Each row is a point on a tangle of strands that fork and nearly touch. The rows are in no order.
Two points are linked if the straight distance between their rows is under 54.7. Some points are linked to none.
(486): [16,-13,1,6,7,17,-18,-5,-29,13,-1,-2,-5,-5,3,16,-6,-5,-3,8,-28,10,-25,13,-7,-11,-5,-7,-5]
(1523): [-3,-22,8,7,15,25,9,6,-2,-12,-7,6,9,-15,10,5,12,-22,-31,-1,-10,-10,16,-5,-1,-8,-18,8,37]
(1583): [13,30,-25,19,2,37,-4,8,18,6,-14,0,12,-8,2,6,26,0,10,-3,24,-17,7,-9,5,-2,22,36,15]
(957): [20,-15,6,-26,12,30,-17,-13,-27,11,-14,-21,5,7,-3,-1,-6,3,-18,13,5,18,8,32,-37,-14,5,15,12]
(1054): [29,17,-18,-1,0,17,-3,-6,26,1,-4,4,9,-19,11,10,19,11,-8,-18,2,1,20,11,-9,9,-1,1,12]
(1079): [6,35,-22,-1,-20,-13,2,-2,31,-4,6,5,7,8,10,-17,5,11,12,-8,7,-7,7,-1,-1,21,0,1,-21]
(1640): [-14,1,3,27,11,19,0,3,-18,-18,1,14,2,7,-9,31,20,-15,9,10,-24,-12,-18,-7,24,-9,-16,-20,5]
(173): [21,0,-9,-16,4,-1,-18,-10,4,12,-9,-15,3,1,0,-9,-9,17,-2,7,6,13,15,30,-33,7,-2,-13,-12]
(260): [0,29,-11,15,-13,22,-1,-3,8,-17,-1,4,-4,10,0,-2,8,3,5,3,-11,-9,-7,10,-3,15,-11,-8,-5]
(1107): [16,17,-19,-9,-10,5,-4,7,25,15,5,12,-4,1,19,-4,-9,15,3,-3,-8,-2,-30,6,-15,11,15,10,-27]
(608): [15,18,-3,10,-10,-15,0,-5,8,-1,22,14,-9,-1,7,12,-8,25,9,-13,-17,5,-20,16,-3,6,-5,-40,-20]
(169): [5,30,-25,6,-19,22,-10,4,6,-7,-13,-11,-1,5,-9,-20,9,10,14,16,17,-6,-2,9,-18,16,9,24,-20]
(310): [-15,-15,-8,4,28,-8,-10,30,-11,5,-17,-7,17,-1,-8,6,19,-34,10,13,19,2,8,-18,19,-18,13,20,2]
(706): [-13,-18,26,7,4,2,21,-12,-12,-17,4,4,-13,-14,-9,13,2,2,-10,-4,-10,10,13,8,9,-4,-19,-23,21]
(784): [-20,-27,9,-5,19,-26,2,23,-11,9,-7,-6,6,-7,-5,7,6,-28,-1,5,8,9,2,-21,25,-16,16,14,3]
(804): [-16,-22,32,-22,2,3,4,-31,-30,17,-5,-25,-14,-11,-12,-1,-35,9,1,4,-1,36,18,14,-31,-12,-1,-2,10]
(250): [-6,-24,11,-12,9,17,-5,8,-27,18,-14,-15,-1,-10,-2,-15,-18,-16,-13,20,4,18,-4,5,-23,-22,16,35,8]
(387): [28,-8,-6,-3,17,20,-16,-1,-19,-1,-15,-18,-1,-8,-6,18,18,-3,-4,1,10,18,14,30,-9,-11,4,0,10]
(1664): [3,-13,18,1,-1,19,4,-24,-22,-11,4,-12,-22,3,-12,19,-2,14,-12,-9,-4,15,10,34,-16,0,-15,-22,17]
(1660): [6,-18,-6,12,34,25,-5,14,-25,-7,-14,-9,12,-11,-3,31,26,-30,-5,7,2,8,6,7,3,-23,-5,12,21]
(992): [-1,-25,18,-29,14,17,-11,-12,-31,19,-16,-26,9,-3,-6,-10,-17,-13,-18,18,1,28,13,20,-35,-24,5,21,14]
(60): [-13,-10,2,21,0,15,-27,-11,-54,6,1,-18,-2,11,-13,4,-13,-18,11,16,-19,16,-5,11,-11,-12,-17,-14,-5]
(1277): [28,21,-31,-7,-3,15,-12,5,35,23,-8,7,20,-8,25,-15,1,11,-8,-12,2,-3,6,1,-26,5,14,24,-3]
(1585): [-33,1,29,8,-10,6,21,-11,-23,-21,4,-14,-27,1,-27,-7,-24,-1,10,13,12,8,-5,9,2,-4,-2,7,5]
(531): [9,12,-3,-4,-11,-6,9,-2,18,9,18,18,-9,-1,20,3,-14,14,-3,-9,-20,-3,-33,2,-1,11,-1,-12,-23]
(364): [9,8,-12,-12,-20,-32,25,-7,43,-20,26,35,11,9,23,-4,13,12,-5,-36,-14,-9,1,-24,18,19,-11,-2,1]
(1112): [11,-21,17,0,6,7,-9,-24,-27,4,5,-2,-4,-3,-2,21,-1,11,-20,-12,-19,21,19,28,-20,-7,-26,-40,17]
(657): [-7,16,11,0,-21,-16,22,-14,3,-7,29,1,-23,9,0,-9,-34,24,12,7,7,-4,-17,14,-23,9,-4,-19,-19]
(1614): [14,-17,-2,-5,15,-4,-18,2,-24,9,-17,-20,1,-8,-10,2,1,-10,3,14,8,28,10,22,-6,-12,8,-6,-5]
(179): [5,-3,-2,-18,-1,-12,16,1,26,-10,-11,-13,-7,-14,-4,-18,0,7,-4,-2,33,1,29,3,-6,13,11,18,7]
(1189): [-14,-4,12,1,1,21,19,15,-2,-14,-11,-1,-19,-3,-10,-3,-1,-4,-1,11,23,-8,-19,-4,13,-4,27,38,9]
(978): [-39,-10,32,17,-10,7,4,-17,-32,-8,9,-8,-10,-4,-11,-5,-18,-13,-3,5,-15,6,12,-10,-2,-9,-30,-15,12]
(1018): [-3,15,-4,-7,-19,-20,9,-10,17,8,25,11,-7,15,18,-12,-32,17,4,-1,-15,-2,-21,6,-22,15,-8,-18,-30]
(88): [-9,33,-6,19,-19,-28,1,-5,13,-22,19,3,5,20,-2,-18,-4,11,13,-6,0,-6,16,5,-3,14,-15,-41,-15]
(902): [22,-10,4,2,3,25,-11,-12,-13,13,10,11,-9,-7,14,26,-7,12,-10,-8,-38,7,-32,17,-13,-3,-12,-21,-2]
(1481): [12,-5,-24,5,16,-6,-14,26,13,11,-11,0,26,-11,9,2,22,-18,-2,-8,14,-9,18,-26,11,-10,10,19,10]
(903): [24,-17,-8,-16,15,-10,-5,9,18,15,-8,2,7,-22,13,2,1,4,-13,-11,4,6,9,-3,-2,-2,10,0,7]
(651): [23,1,-13,-11,0,-7,3,-3,32,1,0,12,12,-15,19,-3,7,8,-14,-19,-9,-2,17,-4,-6,14,-4,-5,7]
(754): [12,12,-27,-18,-14,-12,5,17,35,19,7,8,0,0,17,-18,-2,18,1,-10,19,-12,-9,-13,-6,14,22,30,-16]
(1504): [-1,9,-19,1,-4,-9,-15,22,9,9,-18,-8,14,2,-11,-18,17,-5,13,10,31,-8,16,-14,9,5,17,25,-12]
(1174): [24,-8,-17,7,5,37,-19,5,-37,-1,-15,-14,-7,7,-8,2,2,-4,11,19,-3,8,-23,21,-12,-10,14,26,-2]
(700): [17,9,-3,-4,-1,28,13,-14,14,-12,2,0,-22,-5,7,12,1,20,-8,-6,-3,-1,-9,24,-21,13,0,2,6]
(1155): [16,-18,3,-18,10,-8,-2,3,2,16,-4,-3,-9,-17,6,3,-12,11,-6,3,3,14,-10,8,-4,-4,14,0,-7]
(1033): [-8,-15,9,-20,-2,-2,14,-7,13,-2,-6,-12,-11,-8,-2,-23,-18,6,-14,11,16,2,12,8,-24,14,4,14,2]
(553): [-5,-13,5,19,4,21,-10,-1,-39,6,-3,-4,-10,-3,-3,11,-10,-17,10,18,-18,3,-34,-2,10,-12,0,6,-4]
(1543): [14,-21,19,-30,11,18,-8,-27,-14,7,-8,-17,2,6,0,10,-11,14,-23,-1,-1,17,21,34,-39,-2,-10,-9,16]
(679): [9,-19,2,-4,23,24,-9,12,-22,9,-9,-11,10,-12,7,1,0,-25,-21,14,0,10,-2,4,-19,-30,6,27,21]
(356): [5,30,-29,7,-11,-3,-17,8,25,9,-5,4,21,6,7,-14,15,-5,9,-7,2,-11,10,-15,8,15,2,11,-15]
(1027): [22,-1,-7,3,-4,17,-7,-3,-19,1,-1,-5,-23,2,-4,6,-13,19,18,13,-2,11,-38,23,-6,4,16,6,-17]
(97): [-5,-7,-1,-22,-14,-33,17,1,31,-14,3,-4,0,6,1,-26,-2,3,-4,-11,28,-11,25,-18,4,23,4,19,8]
(1451): [2,-19,6,-9,10,8,22,7,20,-6,-4,5,-6,-19,11,-5,-4,-1,-28,-9,10,-7,7,-7,-3,-1,8,21,27]
(454): [6,2,-3,-6,-2,12,-1,3,-2,-7,-16,-19,-12,-6,-14,-11,4,8,7,14,26,12,8,20,-12,4,14,18,-6]
(288): [6,1,-15,12,4,22,0,8,18,-9,-5,22,24,-9,18,3,23,-16,-22,-12,-24,-17,11,-17,3,2,-18,3,21]
(195): [26,9,-19,15,5,37,-9,5,-12,-5,-11,-6,-8,-3,-2,18,17,0,13,6,3,-1,-20,15,4,-4,15,16,3]
(1395): [6,17,-13,26,5,6,-11,4,6,-7,2,19,20,5,3,20,24,-6,7,-11,-33,-6,-1,-1,16,4,-26,-34,-5]
(266): [9,9,6,6,-4,-1,14,-6,-12,-9,11,0,-29,-2,-5,12,-13,21,18,7,6,4,-34,16,5,1,12,-12,-15]
(1459): [-2,-12,17,-9,0,-10,15,-4,-11,2,6,-7,-26,-12,-7,3,-20,14,8,10,12,16,-21,11,3,-2,17,0,-8]
(281): [-16,-8,18,-18,-15,-11,17,-15,3,12,16,2,-18,-1,11,-17,-35,10,-6,6,-1,-5,-13,-6,-13,10,-6,3,-11]
(1662): [1,-14,-10,-5,15,0,0,26,4,7,-21,-13,8,-14,-1,-10,6,-12,-7,5,32,7,16,-4,-1,-12,24,33,12]
(817): [16,-6,-12,-18,-4,28,-9,2,-4,14,-11,-8,-7,-2,1,-17,-15,20,-2,22,10,4,-20,21,-36,0,20,29,-13]
(124): [-44,-10,37,-6,-14,-1,26,-12,-14,-10,1,-13,-21,-10,-20,-16,-33,-10,-1,5,7,9,11,-4,-4,-2,-7,16,13]
(1141): [26,7,-22,7,10,20,-10,3,18,0,-8,10,25,-17,16,11,31,-8,-17,-16,-13,-4,23,0,-6,-1,-16,-1,20]
(131): [-20,17,15,10,-12,-55,8,-1,0,-21,26,21,12,31,-5,-6,4,6,12,-13,-7,-22,2,-21,29,-1,-14,-43,-5]
(245): [17,-17,10,-18,11,11,3,-17,6,-1,-3,-4,-2,-13,9,4,-2,12,-24,-5,-6,8,17,20,-23,4,-11,-13,18]
(1132): [-19,-12,21,-9,-12,9,2,-17,-29,15,5,-13,-22,-5,-6,-13,-41,11,6,19,-3,11,-16,1,-22,-7,5,12,-15]
(273): [-9,-1,9,12,-9,-17,-19,-13,-24,9,14,-13,-6,8,-6,-15,-27,13,13,12,-5,14,4,14,-20,2,-10,-35,-18]
(928): [-1,22,-19,-6,-13,-16,2,14,30,5,3,7,9,15,1,-8,21,4,12,-11,24,-23,0,-27,24,8,18,30,-2]
(501): [-2,4,-6,27,-2,11,-27,-3,-29,-7,-3,-14,3,19,-10,5,7,-14,4,11,-14,8,7,16,-7,2,-22,-27,-2]
(469): [10,4,-8,12,-3,28,-23,-10,-17,-6,-4,-8,5,15,2,6,9,-9,-17,-2,-20,1,11,24,-23,6,-27,-18,6]
(1328): [-24,-20,28,-10,2,0,12,-16,-18,5,-5,-16,-13,-14,-10,-9,-26,-10,-11,8,0,18,15,5,-14,-6,-3,5,10]
(1308): [19,-8,3,-12,11,23,16,-5,19,-7,-9,-2,-7,-22,10,5,6,11,-24,-9,11,-1,18,14,-18,1,2,12,29]
(919): [4,28,-5,-5,-16,18,28,-8,23,-17,12,6,-25,0,8,2,-6,18,3,0,6,-10,-24,16,-11,16,2,8,-6]
(1266): [16,-10,2,-10,3,-1,-20,-19,-23,12,-3,-22,-9,9,-10,1,-14,24,6,10,2,27,7,37,-31,0,2,-23,-10]
(1145): [-4,12,18,5,-4,-43,16,2,-8,-6,23,10,-15,2,-6,15,-4,16,17,-7,8,-2,-25,-4,32,-9,8,-33,-13]
(166): [-20,1,16,-1,-2,-33,11,6,3,-11,9,13,0,23,-7,4,13,-5,5,-4,2,-19,-6,-28,42,-3,-3,-11,0]
(1487): [-1,-15,7,-11,-1,-9,28,9,24,-10,8,16,-8,-11,12,-1,5,3,-18,-19,4,-14,-3,-21,19,7,5,14,19]
(749): [14,18,-20,-5,-10,-9,16,-2,44,-4,13,24,10,-7,23,0,12,10,-5,-29,-10,-6,5,-15,7,17,-2,7,-2]
(470): [3,-3,-1,-23,-6,9,-2,-10,6,18,-1,-5,-3,5,11,-19,-29,22,-4,21,-2,1,-16,13,-41,12,5,13,-21]
(1131): [18,4,-25,8,14,-9,-27,28,7,18,-10,7,24,-8,8,10,18,-16,10,-4,4,-8,-4,-18,17,-4,6,6,-12]
(421): [-44,-14,27,14,1,-6,6,-6,-24,-13,-6,-16,-2,4,-24,-11,-13,-26,2,10,0,12,24,-7,5,-5,-17,-4,9]
(714): [21,35,-33,-4,-14,-4,-5,5,35,24,3,9,12,-9,11,-4,14,17,15,-20,22,-5,2,-10,-1,14,26,30,-15]
(880): [4,41,-17,9,-21,-9,5,-9,26,-14,15,-1,-1,15,3,-15,-5,20,15,-6,-2,0,13,19,-18,20,-14,-24,-23]
(1343): [19,34,-30,13,-3,14,-1,5,34,22,-2,9,21,-16,9,5,22,7,9,-20,21,-12,13,-15,6,8,23,31,10]
(1627): [-12,-23,10,5,19,6,19,12,5,-18,-7,10,9,-15,-2,15,21,-20,-16,-4,-1,-6,18,-17,21,-9,-6,7,31]
(967): [-35,0,17,15,1,-26,-1,4,-29,-7,2,-7,-5,20,-24,-2,-7,-13,25,16,6,3,-8,-14,26,-13,7,-13,-11]
(1252): [-12,-22,5,-5,18,-18,18,14,16,-13,-5,8,8,-2,-7,8,25,-17,-7,-12,16,-10,23,-31,36,-6,8,14,26]
(925): [9,3,-17,2,-3,12,-11,19,5,14,-4,9,-2,-4,14,-3,-2,0,-4,5,-7,-9,-32,-6,0,0,15,18,-14]
(564): [28,15,-32,-2,0,19,-13,15,17,21,-17,-5,11,-17,8,-12,7,11,1,0,29,-3,4,2,-19,-2,27,36,1]
(354): [-15,7,4,8,0,-17,15,-5,21,-30,0,23,19,18,-10,1,29,-10,6,-10,-5,-27,29,-29,32,7,-21,-20,14]
(717): [12,0,-9,20,8,26,-10,2,-14,-5,-2,12,5,-2,4,29,22,-9,-4,-2,-28,-2,-10,6,9,-4,-18,-19,5]
(739): [-33,-17,24,-15,-18,-14,14,-4,-8,10,11,-1,-12,0,6,-26,-30,-11,-12,1,-2,-5,-7,-28,3,2,-4,18,0]
(353): [-6,-13,15,-28,-5,-5,10,-26,8,16,9,-4,-8,0,10,-14,-40,22,-5,10,-4,2,-3,7,-37,13,-5,-10,-9]
(759): [-19,-12,19,7,-5,19,-10,-16,-41,10,4,-13,-15,-2,-6,-2,-26,-10,6,12,-19,12,-16,0,-9,-12,-8,2,-2]
(558): [-2,30,-7,-12,-31,-43,26,-7,35,-21,28,20,7,30,16,-9,7,12,5,-30,3,-21,-4,-21,18,19,-9,7,-6]
(1567): [-38,-7,18,20,6,-13,-3,1,-24,-10,1,-6,5,12,-18,0,-3,-25,10,14,-7,-1,7,-15,20,-6,-15,-23,-1]
(1661): [-23,-13,13,-7,11,-7,18,23,0,-7,-11,-5,-10,5,-19,4,10,-13,6,5,26,-2,-9,-14,32,-12,33,34,9]
(1366): [-14,-12,-6,-16,0,-39,-7,28,12,13,4,-5,8,28,-4,-5,22,-6,8,-4,20,-15,-1,-31,37,-5,21,30,-2]
(1188): [27,4,-12,-6,5,5,-33,-5,-2,23,-6,-1,14,6,16,2,-11,5,-7,-1,-29,9,-8,19,-27,1,-10,-21,-19]
(1709): [-4,-15,15,-8,-3,4,28,-7,15,-8,14,22,-10,-17,14,3,-7,7,-24,-11,-16,-7,-10,-7,4,7,-11,-4,14]
(875): [-3,-6,9,5,4,-10,8,-3,1,-10,-2,-2,-7,-11,-5,3,4,-1,-4,-2,1,5,10,5,13,4,-6,-17,3]
(808): [-28,-13,8,16,15,15,-12,5,-42,-8,-16,-22,4,9,-21,8,5,-41,13,24,-3,18,5,6,1,-15,-8,9,5]
(942): [15,9,-12,13,20,-6,-11,13,5,0,-5,12,12,-7,-11,40,34,-5,29,-5,2,-8,-4,-12,37,-8,5,-14,-6]
(1464): [-13,7,11,14,-2,15,7,-3,-16,-22,-6,-8,-17,8,-19,2,0,-5,12,13,6,0,-11,8,11,1,1,-1,2]
(1144): [-3,14,-18,-5,-15,12,-5,13,13,1,-10,-4,3,6,4,-28,-2,0,-4,11,11,-13,-3,-6,-13,14,8,25,-12]
(1300): [-29,12,31,12,-15,-62,13,-5,-20,-13,34,9,2,21,-5,-4,-14,10,14,-10,4,-15,-4,-19,24,-11,-5,-38,-4]
(307): [22,9,-14,-6,-1,-8,-17,-6,22,13,4,13,15,-1,19,0,-9,11,-7,-17,-36,6,-1,9,-18,9,-12,-27,-17]
(316): [-1,-26,18,-13,2,0,9,-15,2,17,10,13,-2,-20,19,-3,-22,4,-24,-7,-24,1,-5,-11,-11,0,-12,-6,10]
(1415): [17,17,-29,12,3,19,-13,22,21,13,-2,15,11,-7,21,10,10,-4,-6,-13,-15,-13,-26,-13,6,-2,12,17,-6]
(930): [29,22,-20,-8,-3,8,-11,-9,15,8,-7,-11,-3,-6,-1,1,5,25,15,-1,15,11,10,28,-22,14,8,-2,-16]
(566): [28,22,-28,-4,-1,14,-21,-2,30,16,-2,9,22,-2,23,-3,3,7,-8,-16,-24,3,4,10,-26,8,-5,0,-13]
(509): [-1,25,1,1,-24,11,26,-15,9,-19,18,-2,-26,18,1,-4,-26,23,10,6,6,-9,-20,30,-29,15,-4,-6,-18]
(1442): [3,1,-9,3,24,-10,0,17,11,4,-9,9,7,1,-11,31,36,-6,23,-4,20,-12,-1,-25,43,-14,24,7,2]
(745): [17,31,-21,19,-5,41,-6,0,8,-11,-5,6,0,1,6,19,24,2,5,-5,-10,-7,-16,10,2,6,2,7,1]
(1570): [13,10,-29,9,10,21,-23,21,4,10,-17,-4,27,-5,10,-5,19,-20,-4,6,11,-10,9,-7,-9,-9,6,24,6]
(671): [-20,7,17,17,-15,-18,2,-11,-13,-15,19,-15,-13,10,-13,-19,-25,10,9,9,6,1,12,16,-16,6,-14,-34,-8]
(1193): [4,-14,5,2,3,32,-21,-18,-43,0,-6,-19,-3,17,-6,9,-1,-14,-17,3,-13,14,11,29,-25,-7,-20,-7,12]
(135): [-23,-21,21,-18,-6,9,4,-5,-31,22,-9,-15,-15,-11,-14,-20,-31,-1,2,20,0,25,-13,-2,-19,-15,17,34,-8]
(1213): [-10,16,6,16,-11,-32,11,-4,12,-24,17,16,9,11,-4,-9,6,5,7,-12,-9,-13,16,-9,17,10,-20,-42,0]
(1461): [-10,-5,6,3,-4,-23,17,-7,17,-29,4,10,8,6,-8,-13,10,-5,-2,-11,4,-11,30,-16,21,15,-19,-18,13]
(128): [22,-7,7,-12,4,19,-13,-26,-11,16,12,4,-7,6,12,25,-20,32,-7,-8,-30,12,-24,30,-31,3,-6,-27,-6]
(1529): [19,-11,-14,-17,8,6,-7,16,8,17,-18,-8,6,-15,6,-19,-4,10,-13,10,28,6,8,5,-24,-13,28,28,2]
(77): [20,15,-24,20,11,-1,-25,13,9,10,-5,14,25,-8,9,22,27,-15,9,-10,-20,-6,0,-10,16,-1,-13,-15,-11]
(1147): [-33,-16,11,-2,-9,-7,-4,8,-14,7,-4,-6,1,7,-4,-28,-16,-24,-8,17,3,-6,0,-20,7,-1,-1,22,-3]
(417): [-7,-15,5,-6,11,10,7,9,1,-10,-20,-19,4,-14,-8,-16,2,-15,-14,5,25,9,31,8,-9,-8,7,23,22]
(666): [-5,-14,5,4,3,-16,-20,-3,-25,17,-4,-15,-2,-3,-7,-8,-17,-7,6,15,-4,18,1,8,-4,-4,-2,-16,-18]
(1359): [-7,-10,23,-4,-6,-2,7,-27,-9,5,16,0,-7,-7,5,-1,-26,18,-11,-4,-21,7,11,8,-24,6,-23,-31,4]
(1651): [-14,3,0,9,12,26,18,18,16,-18,-13,1,-3,-4,-7,6,22,-12,-5,1,22,-24,7,-19,19,-7,14,31,28]
(526): [-15,25,3,16,-17,4,6,-2,-4,-24,2,-3,-15,18,-12,-13,-4,5,14,13,10,-12,-13,6,2,11,-2,-4,-12]
(1007): [1,-19,17,-12,7,5,-20,-26,-40,17,-1,-23,-7,4,-13,4,-22,5,-1,7,-7,31,12,26,-26,-14,-6,-19,1]
(973): [-19,5,19,22,-8,-7,5,-5,-19,-6,16,8,-12,5,-5,8,-10,-1,8,5,-15,-4,-25,-7,19,-6,-11,-26,-8]
(1178): [-26,-8,27,3,-9,-29,13,-14,-10,-9,13,-10,-10,0,-13,-17,-24,0,3,-1,8,10,18,-2,3,4,-11,-23,1]
(1052): [-21,-4,27,0,-9,-59,10,-3,-19,3,25,1,-11,9,-7,0,-15,8,15,-6,10,5,-10,-15,30,-9,3,-26,-11]
(194): [-4,-25,19,4,7,18,8,-9,-16,-5,-1,4,2,-16,3,14,6,-13,-25,-2,-23,6,12,6,-2,-7,-29,-13,24]
(508): [-3,16,-12,8,-1,23,9,18,19,-8,-16,-4,-4,-5,-9,-3,16,2,7,3,37,-15,5,-13,11,0,27,40,15]
(218): [-35,-11,29,-1,8,-28,22,3,-11,-12,6,6,-9,13,-18,14,4,-13,9,0,6,-5,-7,-24,42,-15,6,-6,8]
(966): [-28,-20,25,-11,16,-24,25,11,-4,-10,-6,-3,-9,-2,-20,12,5,-17,5,-1,14,12,3,-16,36,-11,22,14,14]
(23): [14,8,-10,14,6,-12,-13,5,-5,3,-3,2,-1,-5,-7,20,13,1,19,1,-3,4,-14,2,25,-3,3,-26,-16]
(757): [3,4,0,11,-5,-31,-8,3,3,5,18,16,5,0,8,8,-4,5,4,-13,-24,-1,-13,-5,16,3,-13,-40,-19]
(829): [-10,-14,10,-7,-6,-37,5,-2,3,1,7,-3,-3,-3,-2,-14,-9,-2,-2,-3,6,6,13,-8,11,7,-3,-13,-5]
(458): [13,-2,8,0,0,29,9,-16,-11,-17,0,-10,-29,-2,-11,18,-1,16,-2,0,3,11,-9,34,-11,2,3,-4,8]
(373): [29,-16,-5,-2,29,31,-14,8,-23,5,-10,-12,5,-10,4,22,17,-19,-17,2,-1,12,1,23,-13,-27,3,13,22]
(879): [-1,3,-2,1,1,10,24,10,30,-19,-3,13,-1,-10,3,4,23,3,-8,-16,14,-22,13,-20,22,7,7,19,24]
(1232): [29,34,-28,8,-4,5,-16,-3,19,15,-3,2,10,-12,2,11,17,15,20,-11,6,7,4,10,2,10,9,-3,-19]
(742): [-6,20,-10,17,2,-1,0,7,20,-9,4,35,21,13,3,19,31,-9,9,-12,-27,-22,-3,-26,33,1,-16,-18,-4]
(1538): [5,-3,-7,5,3,21,-6,6,7,6,-2,13,12,-8,24,-2,3,-15,-26,-2,-29,-11,-10,-9,-8,2,-14,1,8]
(520): [-25,-12,10,2,18,-17,12,5,11,-25,-8,11,14,12,-19,10,29,-21,7,-2,5,-20,32,-28,35,-7,-10,-5,18]
(884): [2,-11,4,-15,-3,-3,-6,-12,9,24,11,13,8,-5,26,-9,-27,5,-16,0,-33,-2,-14,-7,-20,10,-11,-10,-12]
(1182): [-10,-1,0,-8,-8,-30,13,-3,29,-23,0,0,10,14,-10,-21,16,-8,2,-13,21,-16,38,-27,21,19,-6,7,15]
(1421): [14,2,-17,-4,-1,-7,-30,7,4,23,-7,0,17,-1,12,-18,-7,-8,-4,7,-14,3,-2,3,-14,3,-5,-6,-22]
(839): [9,-16,17,-22,5,6,-3,-29,-3,20,9,-5,-5,-3,12,9,-30,31,-7,0,-17,11,-7,21,-35,3,-10,-25,-2]
(778): [-9,-13,-8,9,17,10,-15,18,-26,0,-19,-13,9,3,-11,-1,9,-32,7,23,8,10,2,0,2,-15,4,18,-2]
(1587): [-4,17,-10,0,7,-9,4,8,24,-2,-4,11,10,12,-9,10,35,-1,18,-9,20,-26,12,-30,37,-1,18,14,9]
(1479): [-32,3,31,5,-4,-48,11,0,-33,-3,16,-4,-11,18,-27,5,-15,4,30,5,14,5,-18,-13,33,-23,18,-14,-13]
(977): [-18,-3,-5,0,-5,1,-3,21,4,-1,-8,-1,4,9,3,-21,3,-19,-8,11,9,-16,-3,-20,7,7,8,28,-1]
(786): [-17,5,7,9,-6,-8,17,5,13,-16,9,27,3,11,3,4,13,-7,-3,-8,-20,-23,-11,-26,30,3,-16,-17,3]
(1016): [-4,25,-13,-12,-21,-36,7,10,27,-1,15,10,2,28,10,-7,16,10,10,-17,11,-20,-12,-22,25,13,7,14,-13]
(493): [17,-6,-22,2,11,8,-34,17,-12,18,-16,-7,24,-4,7,-10,5,-24,-9,16,-5,2,1,4,-12,-12,-3,8,-9]
(450): [0,19,-17,10,-2,-9,-19,10,6,-2,-13,-5,12,7,-13,-3,20,-10,21,8,12,-8,11,-9,19,4,2,-2,-14]
(1334): [14,5,-14,2,-1,-38,-18,14,11,17,6,10,10,-1,4,6,4,3,14,-11,-7,2,-10,-8,22,3,-1,-25,-27]
(725): [-7,3,7,-3,-16,-29,30,-3,25,-25,21,41,9,19,10,1,18,7,-4,-28,-16,-22,-4,-29,35,8,-17,-12,12]
(960): [13,-17,1,-8,2,26,-1,-2,-25,6,-9,-11,-18,-5,-6,1,-15,10,4,19,3,13,-28,20,-16,-5,21,27,-4]

Follow the links from the first point to the second, and from the first to the third. Name the last point that the two ways share.
(757), (1662), (526) -> (364)
(310), (501), (1664) -> (364)
(725), (1007), (879) -> (960)
(1660), (1481), (469) -> (759)
(1395), (288), (387) -> (651)
(1529), (1640), (1107) -> (1395)

A fork is a point with three links, a tip a point with one. Leave the first point through the second and follow the links. Name the first fork or tip that comes.
(1529), (564) -> (1395)
(260), (526) -> (1232)
(194), (706) -> (373)
(364), (558) -> (531)
(1178), (829) -> (1461)

A fork is a point with three links. Follow the links from the first point to the second and name the forks in between, in order.
(1188), (260) -> (1395) > (786) > (364) > (651) > (960)
(742), (757) -> (786) > (364)
(1213), (1132) -> (1461) > (373) > (250)
(1464), (700) -> (960) > (651) > (364) > (531)
(173), (553) -> (960) > (353) > (839)
(1359), (260) -> (839) > (353) > (960)
